Each row is a point on a landscape with many peaks, with its height.
A climber steps from a point to the highest of its 3 nearest points, and stops where none of them is higher. Distance is the straight distance between rows; heights are no part of it.
sele: [158 133 152  99 111 132 156 122  84  63  84 125]  (h 64)
Sed: [164 184 103 122 166 159 140 148 126 184 165 162]  (h 421)
gaki: [135 162 131 130 113 126 169 143 133 132  92 120]  (h 286)
dizez: [126  73 154 116 150  94 111  90 136 118  84 109]  (h 719)
pidof: [134 170 111 151 143 130 165 163 125 174 159 133]  (h 527)
duvo: [149 189  87 147 150 159 141 135 160 170 152 178]  (h 349)
Ler: [134 116 150 103  72 118 102 114 102  62 122 113]  (h 35)
lamez: [151 130 148 112  70 145 124 126  84  55 113 122]  (h 48)
defe: [ 69  66  72 150 168 107 134 114 144 147 107 110]  (h 399)
tol: [130 121 180 120 131 118  99 147 126 135 174 109]  (h 414)
megam: [ 83 111 101 148 141 106 170 147 135 163 138 107]  (h 416)
mimol: [102  78 149 123 176 102 143 129 139 142 123 102]  (h 522)
zevaz: [102 118 113 149 121  95 166 132 138 143 103 107]  (h 486)
bul: [174 180 147 123 146 144 117 140 137 156 147 139]  (h 269)
sope: [131  74 123 130 171 105  98  84 134 113  60 140]  (h 542)
Vul: [184 181 134 111 124 166 117  88 152 132 135 186]  (h 113)
Pavi: [151 155 138  84 169 147 138 146  75 186 201 163]  (h 382)
lag: [147 134 152 112 102 124 158 129 101  92  68 132]  (h 58)
mukan: [137 135 180 116 129 112 135 132 136 131 125 102]  (h 571)
kan: [145 174 118 124  81 180  92 125 124  43 153 184]  (h 495)
fef: [114  95 173 117 138 111 106 119 135 121 139  91]  (h 351)
bokam: [ 82 149 131 121  70 104  75 169 134  74 132 128]  (h 11)
Torok: [128  70 145 119 114 107  94  75 107  72  82 134]  (h 499)
malal: [148 189  89 159 118 149 157 140 159 173 139 155]  (h 321)
bet: [125 166  87 159 128 150 162 162 123 178 173 133]  (h 536)
Bim: [172 176 154 126 124 146 133 136 139 144 126 152]  (h 244)
zeru: [101  96  96 148 137  83 151 115 136 129  73 121]  (h 515)
nirap: [112  94 122 126 143  85 138  89  95  92  52 136]  (h 517)
Noteb: [ 74  73  68 154 156 115 148 128 132 150 141 107]  (h 402)
gudib: [171 184 117 134 155 152 117 102 169 155 135 182]  (h 229)
fite: [ 95 110 126 130 160 115 162 154 124 159 137 103]  (h 456)
navom: [114 111 174 113 155 122 124 146 104 152 175 110]  (h 494)
Suse: [111 122 163 121 165 114 135 154 113 165 146 110]  (h 620)
luv: [161 148 174 103  93 134 131 122 114  94 110 126]  (h 151)
Tave: [ 97  74  67 164 104 110 143 106 133 146 149  78]  (h 597)
sen: [140 179 120 141 116 139 160 145 151 156 123 134]  (h 313)
Reto: [146 137 165 106 155 136 106 150 105 160 204 134]  (h 427)
pib: [104 110 126 138 151  92 162 143 139 147 109 100]  (h 381)
Giv: [115  61 141 125 144 123  70  98 144  95 112 107]  (h 629)
vob: [134 161 112 151  97 134 170 137 141 126 101 129]  (h 306)
daf: [134 104 149 105 106 100 136 107 109  83  78 117]  (h 146)
Posor: [136 150 152 129 162 137 148 160 112 166 159 126]  (h 445)
sotiz: [180 178 144 121 124 152  93 121 149 139 166 155]  (h 177)
Revin: [170 168 137 111 101 186  97  89 131  74 142 198]  (h 609)
besuf: [119 151 122 136 150 130 164 166 111 181 161 119]  (h 496)
zat: [121 158  90 174  97 147 166 144 143 157 167 105]  (h 530)
bog: [132 156 154 128  75 130  81 147 137 102 163 125]  (h 172)
simi: [106  68  94 140 200 121 103 110 139 157  77 129]  (h 543)
somu: [135 173 120 124 161 142 157 155 107 181 170 144]  (h 490)
ros: [170 166 145 109  86 169  91 108 140  95 145 148]  (h 376)
Muv: [158 170 144 119 110 153 161 128 127 105  94 143]  (h 258)
Goten: [148 193  64 138 176 156 137 107 166 180 159 181]  (h 292)
botel: [ 86  93  84 164 121 100 149 114 149 142 110  93]  (h 650)
Los: [127 118 156 122 126 100 148 118 118 118  82 113]  (h 84)
gad: [125 172 130 121  56 152  83 146 126  60 132 156]  (h 462)
savik: [105 102  79 154 110  88 149  98 123 120  71 112]  (h 302)
poro: [118  58 125 124 119 120  49  89 125  72  94 137]  (h 610)
Rem: [125 134 110 142  98 104 181 128 119 104  64 119]  (h 214)
Rafip: [119  91  84 173  84 129 159 107 132 159 174  78]  (h 567)
pivok: [150 143 177 120  99 132 101 137 126 128 149 111]  (h 284)
Nada: [133 108 176 122  98 118  95 126 139 102 139 100]  (h 326)
kolo: [121  54 144 114 137 119  72  88 136  91  94 129]  (h 636)
zisa: [ 72  43  48 129 174 150 140 143 121 167 153 123]  (h 383)
Bosaz: [ 87 101 131 114 167 137 169 161 100 176 169 127]  (h 378)
Muni: [ 95  62  89 124 212 133 125 133 135 161 101 117]  (h 469)
pipev: [ 90 167 136 139  90 116  80 178 141  92 142 145]  (h 20)
Laf: [102 105 143 114  68 105  88 140 128  61 118 124]  (h 26)
dafat: [117  61 137 120 186 120 102 106 142 133 102 106]  (h 628)
zeruk: [170 164 148 102  84 181 126 126 117  69 120 144]  (h 279)
nakon: [156 160 151 102 129 141  91 139 124 153 202 122]  (h 389)

Where does a climber stop that starts at each point below?
simi: dizez
gaki: bet
vob: bet
gudib: bet
Bim: bet
Reto: Suse
mimol: dizez
Muni: dizez
nirap: dizez
